Each row is a point on a landscape with many peaks, with its height.
A climber steps from a point to the highest of its 2 nearest points, and stops where none of them is higher. Distance is the straight distance between rows; heights are no part of it.
lunab height 4.61: 89; 93; 130; 77; 121; 109; 92; 116; 58; 76; 84; 100; 74; 106; 89; 70; 122; 120; 117; 87; 123; 97; 99
Naza height 3.02: 119; 99; 77; 86; 89; 100; 79; 113; 144; 89; 108; 123; 119; 82; 104; 115; 82; 104; 101; 111; 113; 110; 112
Nanor height 6.14: 110; 118; 100; 94; 135; 120; 105; 88; 114; 82; 104; 87; 118; 120; 88; 108; 79; 76; 101; 67; 113; 58; 89
malar height 8.10: 102; 127; 86; 105; 127; 113; 109; 75; 127; 95; 101; 92; 118; 111; 97; 117; 78; 69; 100; 82; 90; 64; 82
ged height 6.83: 110; 115; 128; 133; 94; 98; 81; 126; 125; 115; 104; 120; 93; 82; 97; 108; 115; 88; 83; 120; 101; 130; 120
Zagav height 2.88: 105; 113; 60; 75; 114; 117; 134; 83; 81; 81; 99; 93; 120; 109; 95; 122; 88; 102; 118; 71; 102; 77; 72
Detu height 4.00: 101; 107; 99; 74; 129; 120; 96; 100; 92; 74; 74; 131; 93; 113; 101; 123; 90; 96; 112; 76; 119; 65; 97
Kesiz height 5.24: 104; 96; 111; 92; 133; 115; 91; 102; 121; 73; 100; 99; 114; 125; 86; 87; 76; 94; 99; 73; 120; 60; 112
leva height 3.37: 95; 105; 88; 94; 107; 101; 120; 88; 85; 109; 104; 67; 121; 106; 117; 97; 93; 100; 96; 84; 96; 89; 86
ful height 3.16: 88; 113; 76; 112; 106; 92; 129; 74; 88; 120; 101; 61; 113; 106; 118; 81; 96; 95; 84; 89; 78; 110; 82
Keso height 3.63: 97; 99; 102; 71; 119; 112; 101; 99; 82; 71; 82; 105; 102; 110; 103; 105; 101; 112; 125; 81; 112; 62; 84
folof height 0.91: 93; 85; 123; 126; 107; 108; 85; 111; 115; 108; 114; 95; 96; 114; 95; 91; 105; 89; 106; 108; 97; 107; 101
navu height 4.02: 83; 102; 74; 102; 80; 74; 120; 88; 115; 129; 104; 124; 104; 58; 108; 98; 66; 96; 88; 87; 73; 128; 109
zos height 2.23: 103; 86; 70; 77; 91; 99; 111; 111; 101; 86; 105; 121; 125; 101; 99; 123; 85; 126; 125; 88; 96; 105; 93
meduk height 3.13: 101; 93; 111; 83; 87; 94; 94; 114; 108; 73; 106; 114; 112; 86; 103; 108; 84; 122; 116; 91; 111; 65; 98
teb height 3.12: 114; 122; 78; 66; 121; 124; 131; 82; 80; 65; 102; 85; 117; 109; 69; 125; 98; 96; 125; 67; 98; 59; 75
neru height 3.30: 108; 81; 82; 88; 102; 113; 86; 110; 120; 80; 102; 109; 112; 117; 105; 102; 96; 104; 114; 105; 116; 94; 97
komov height 0.97: 114; 88; 88; 122; 77; 105; 97; 113; 114; 107; 103; 117; 85; 86; 116; 109; 119; 98; 84; 132; 106; 129; 110
sabif height 3.33: 109; 120; 94; 59; 130; 118; 121; 90; 78; 61; 96; 75; 102; 106; 78; 102; 102; 107; 140; 60; 103; 61; 80
Tesa height 5.14: 105; 96; 129; 90; 115; 97; 105; 88; 63; 125; 86; 76; 90; 123; 98; 85; 117; 84; 85; 86; 100; 100; 99
dega height 6.61: 102; 89; 116; 85; 64; 74; 84; 107; 85; 118; 102; 134; 84; 71; 90; 118; 104; 96; 99; 113; 103; 108; 116
vezuk height 4.96: 100; 85; 91; 68; 75; 87; 91; 95; 109; 118; 113; 117; 91; 48; 93; 120; 75; 99; 112; 99; 94; 105; 118
Gabo height 2.97: 94; 75; 115; 90; 88; 102; 92; 113; 83; 81; 110; 90; 105; 102; 95; 84; 107; 113; 121; 107; 110; 82; 89
dol height 1.86: 94; 91; 59; 102; 90; 98; 114; 106; 117; 106; 105; 119; 121; 91; 116; 105; 78; 103; 98; 102; 91; 124; 101
sasil height 3.68: 91; 107; 98; 99; 109; 107; 109; 84; 96; 100; 98; 87; 106; 106; 118; 113; 88; 92; 95; 94; 102; 68; 98
tad height 4.85: 98; 120; 102; 81; 132; 135; 110; 81; 71; 78; 99; 80; 91; 115; 73; 112; 94; 73; 110; 74; 126; 70; 81
kudo height 1.46: 103; 90; 105; 121; 66; 79; 96; 98; 98; 109; 130; 116; 106; 82; 79; 113; 103; 99; 94; 141; 103; 126; 98
pize height 1.18: 110; 89; 87; 113; 81; 105; 100; 127; 99; 106; 105; 110; 99; 102; 117; 103; 119; 104; 92; 119; 114; 124; 91
geko height 3.54: 92; 117; 93; 133; 122; 112; 84; 103; 141; 99; 83; 96; 89; 107; 108; 94; 109; 97; 111; 120; 62; 105; 117
Rel height 5.17: 99; 128; 95; 136; 73; 67; 94; 106; 126; 131; 107; 116; 94; 68; 93; 96; 101; 100; 89; 114; 70; 143; 102
feg height 5.75: 96; 88; 114; 82; 78; 89; 85; 111; 99; 106; 108; 132; 91; 71; 92; 124; 87; 100; 115; 98; 104; 96; 117
reva height 3.57: 107; 81; 94; 92; 97; 95; 111; 79; 76; 118; 104; 55; 84; 111; 110; 68; 113; 95; 95; 103; 96; 118; 87
Puv height 5.23: 93; 110; 117; 87; 121; 117; 111; 77; 55; 98; 90; 78; 83; 114; 92; 103; 103; 79; 98; 84; 117; 74; 86
Dabod height 3.18: 95; 104; 116; 105; 91; 95; 88; 111; 112; 108; 100; 107; 105; 86; 115; 110; 94; 100; 84; 109; 99; 99; 134
silof height 5.32: 114; 103; 127; 119; 96; 106; 82; 126; 114; 95; 114; 121; 110; 87; 92; 108; 109; 95; 90; 130; 122; 119; 104
ruv height 2.33: 105; 92; 102; 111; 52; 65; 102; 96; 90; 117; 112; 105; 93; 106; 98; 100; 102; 119; 80; 108; 107; 111; 92
Tar height 4.23: 115; 91; 80; 90; 116; 111; 84; 105; 137; 89; 95; 116; 117; 125; 99; 110; 89; 84; 108; 89; 105; 88; 105
tasam height 4.81: 89; 108; 124; 73; 117; 98; 100; 90; 52; 86; 80; 84; 71; 113; 91; 87; 122; 119; 120; 75; 114; 85; 89
bove height 3.71: 111; 87; 100; 118; 95; 97; 108; 94; 99; 118; 104; 56; 82; 104; 107; 61; 130; 98; 89; 113; 85; 130; 90
zuzi height 2.89: 99; 100; 112; 97; 78; 93; 95; 112; 86; 106; 91; 111; 89; 95; 114; 112; 111; 110; 79; 109; 114; 100; 130
gori height 3.65: 108; 77; 91; 82; 120; 124; 85; 110; 109; 78; 99; 84; 109; 127; 90; 77; 101; 89; 118; 94; 119; 88; 102
Doseb height 4.46: 93; 120; 101; 84; 133; 133; 106; 86; 81; 72; 87; 111; 93; 116; 82; 123; 87; 85; 102; 77; 127; 60; 92
kesuz height 4.86: 94; 121; 91; 131; 96; 94; 87; 99; 134; 112; 92; 103; 90; 82; 110; 102; 106; 107; 99; 128; 61; 126; 126
Darok height 2.56: 106; 80; 131; 114; 70; 92; 97; 113; 78; 94; 99; 107; 85; 97; 92; 89; 129; 103; 80; 131; 118; 99; 107
Sudir height 2.64: 95; 98; 88; 122; 80; 70; 118; 86; 98; 135; 94; 100; 98; 115; 105; 93; 106; 102; 72; 102; 73; 127; 96
defin height 4.05: 104; 104; 117; 110; 130; 119; 95; 104; 105; 103; 101; 57; 89; 109; 111; 63; 109; 87; 91; 94; 108; 101; 103
mer height 2.62: 108; 99; 55; 74; 108; 110; 120; 106; 95; 83; 94; 109; 119; 119; 100; 118; 90; 108; 120; 72; 103; 85; 85
Rosog height 3.43: 107; 80; 101; 86; 85; 86; 108; 91; 69; 110; 100; 72; 102; 110; 109; 75; 114; 119; 95; 108; 101; 117; 80
fifi height 3.98: 107; 82; 117; 87; 125; 126; 84; 114; 95; 80; 103; 81; 95; 115; 95; 69; 100; 104; 108; 97; 129; 95; 102
falo height 4.99: 94; 117; 118; 69; 122; 104; 110; 84; 41; 97; 85; 78; 81; 115; 82; 101; 115; 94; 114; 70; 111; 88; 91
Kure height 4.84: 94; 111; 133; 114; 124; 99; 101; 86; 87; 125; 93; 78; 93; 117; 107; 87; 106; 81; 84; 84; 91; 88; 95
Fifu height 4.44: 95; 91; 75; 77; 70; 76; 114; 89; 98; 121; 104; 127; 97; 53; 107; 112; 69; 106; 99; 88; 89; 113; 105
Rorub height 0.59: 90; 88; 122; 125; 130; 120; 84; 111; 127; 102; 95; 109; 90; 116; 95; 87; 105; 82; 97; 109; 92; 104; 124
mefo height 2.92: 83; 116; 74; 126; 101; 85; 129; 73; 98; 127; 91; 88; 104; 109; 117; 89; 95; 100; 79; 95; 67; 120; 90
Pubo height 5.88: 91; 97; 136; 91; 82; 88; 86; 114; 74; 82; 91; 128; 86; 92; 94; 104; 115; 126; 106; 105; 120; 91; 103
Ras height 1.27: 104; 83; 117; 134; 76; 89; 94; 98; 106; 115; 116; 104; 96; 100; 86; 97; 122; 92; 95; 137; 91; 129; 92
mas height 0.73: 102; 98; 77; 142; 82; 94; 106; 107; 127; 109; 107; 115; 93; 83; 107; 94; 112; 103; 88; 135; 85; 146; 92
ripit height 3.99: 119; 105; 101; 108; 96; 109; 73; 122; 142; 89; 111; 122; 110; 84; 98; 111; 95; 98; 95; 127; 120; 115; 113
gotid height 1.13: 103; 96; 133; 139; 97; 97; 88; 106; 113; 120; 110; 91; 89; 110; 87; 87; 127; 95; 93; 123; 86; 128; 96
Gub height 6.40: 91; 112; 74; 114; 93; 92; 88; 90; 141; 118; 105; 110; 92; 64; 106; 104; 86; 102; 101; 120; 69; 138; 121
pufom height 3.64: 89; 121; 129; 120; 109; 92; 91; 94; 121; 118; 89; 98; 93; 90; 118; 100; 97; 91; 79; 103; 82; 93; 126
nal height 1.70: 95; 82; 88; 101; 61; 82; 102; 104; 91; 96; 122; 122; 108; 82; 88; 117; 90; 117; 110; 118; 103; 118; 95
gen height 1.94: 92; 85; 86; 86; 74; 86; 109; 101; 87; 100; 109; 116; 112; 95; 101; 124; 90; 128; 114; 96; 94; 107; 103
vinos height 2.90: 96; 85; 120; 98; 86; 95; 94; 110; 100; 88; 111; 101; 114; 93; 106; 99; 92; 110; 107; 104; 105; 78; 93
vibi height 5.76: 113; 131; 112; 136; 79; 78; 86; 115; 126; 126; 106; 117; 93; 70; 95; 105; 117; 94; 83; 124; 87; 140; 108
Rok height 3.29: 109; 85; 96; 90; 76; 91; 104; 115; 62; 99; 109; 71; 99; 99; 96; 72; 124; 111; 105; 109; 115; 123; 83
nez height 3.14: 99; 83; 104; 75; 91; 103; 94; 119; 69; 81; 108; 77; 101; 99; 90; 77; 120; 118; 134; 102; 112; 105; 86
suku height 1.47: 97; 82; 64; 103; 88; 106; 110; 118; 100; 101; 105; 110; 117; 104; 115; 100; 99; 109; 99; 111; 103; 129; 91
Zap height 2.99: 94; 127; 72; 120; 121; 100; 84; 100; 147; 102; 82; 107; 102; 104; 106; 99; 95; 91; 118; 109; 55; 100; 111
pobu height 2.69: 114; 104; 124; 112; 66; 79; 96; 120; 86; 102; 102; 118; 98; 79; 97; 106; 122; 100; 71; 130; 119; 107; 116
roteb height 5.80: 94; 95; 122; 97; 107; 105; 100; 81; 69; 107; 82; 107; 72; 122; 104; 112; 109; 105; 89; 93; 116; 84; 108
beno height 5.39: 105; 91; 126; 88; 90; 88; 98; 98; 59; 112; 85; 96; 79; 126; 94; 94; 124; 109; 92; 90; 113; 98; 100
fali height 6.39: 101; 99; 69; 99; 120; 107; 104; 98; 133; 101; 102; 97; 131; 118; 100; 107; 84; 89; 111; 91; 79; 96; 97
beve height 2.36: 100; 91; 56; 94; 79; 98; 102; 108; 135; 89; 115; 118; 124; 73; 103; 103; 72; 106; 98; 115; 99; 120; 113
telur height 5.78: 106; 125; 79; 87; 116; 112; 124; 76; 116; 96; 105; 105; 121; 93; 95; 142; 68; 78; 100; 81; 84; 67; 98
teza height 6.43: 86; 100; 122; 85; 90; 91; 94; 93; 73; 93; 85; 120; 77; 105; 102; 119; 105; 127; 107; 88; 113; 84; 110
lolu height 3.38: 93; 97; 94; 74; 95; 98; 106; 97; 91; 74; 91; 111; 103; 96; 113; 116; 91; 125; 123; 88; 102; 64; 87
Bemif height 4.40: 87; 109; 63; 120; 126; 108; 104; 90; 134; 105; 96; 88; 116; 116; 105; 94; 94; 87; 113; 104; 63; 103; 96
depog height 4.70: 88; 113; 90; 124; 78; 74; 102; 108; 124; 128; 111; 115; 105; 71; 113; 100; 85; 91; 93; 96; 74; 115; 99
gimam height 4.28: 88; 121; 124; 116; 129; 107; 99; 86; 106; 114; 92; 93; 102; 107; 112; 107; 90; 81; 86; 91; 91; 79; 106
miz height 4.69: 95; 93; 119; 92; 155; 122; 94; 103; 98; 77; 87; 99; 107; 117; 93; 76; 81; 94; 83; 88; 119; 73; 109
temi height 3.84: 112; 92; 122; 125; 109; 110; 97; 105; 110; 105; 103; 57; 79; 100; 105; 53; 131; 91; 92; 112; 90; 119; 98
sida height 2.46: 104; 94; 105; 106; 72; 73; 106; 87; 91; 127; 104; 89; 99; 119; 104; 98; 109; 114; 71; 105; 94; 113; 105
zoma height 4.32: 100; 104; 111; 93; 138; 127; 99; 94; 95; 84; 95; 67; 98; 117; 107; 80; 93; 95; 90; 89; 123; 79; 107

For each start below, name the point where the climber stops.
zuzi -> teza
gotid -> Puv
sida -> teza
sasil -> teza
dol -> ged
navu -> ged
mer -> Puv
meduk -> Puv

Call two points neighbours if one is among the 2 nearest of the other. Go from one point of each pair to the other, from neighbour to neighbour, staying as high as possible. Name the lowest point that can't be avoided.
Gub / fali -> Zap
ged / dega -> navu
fali / malar -> neru
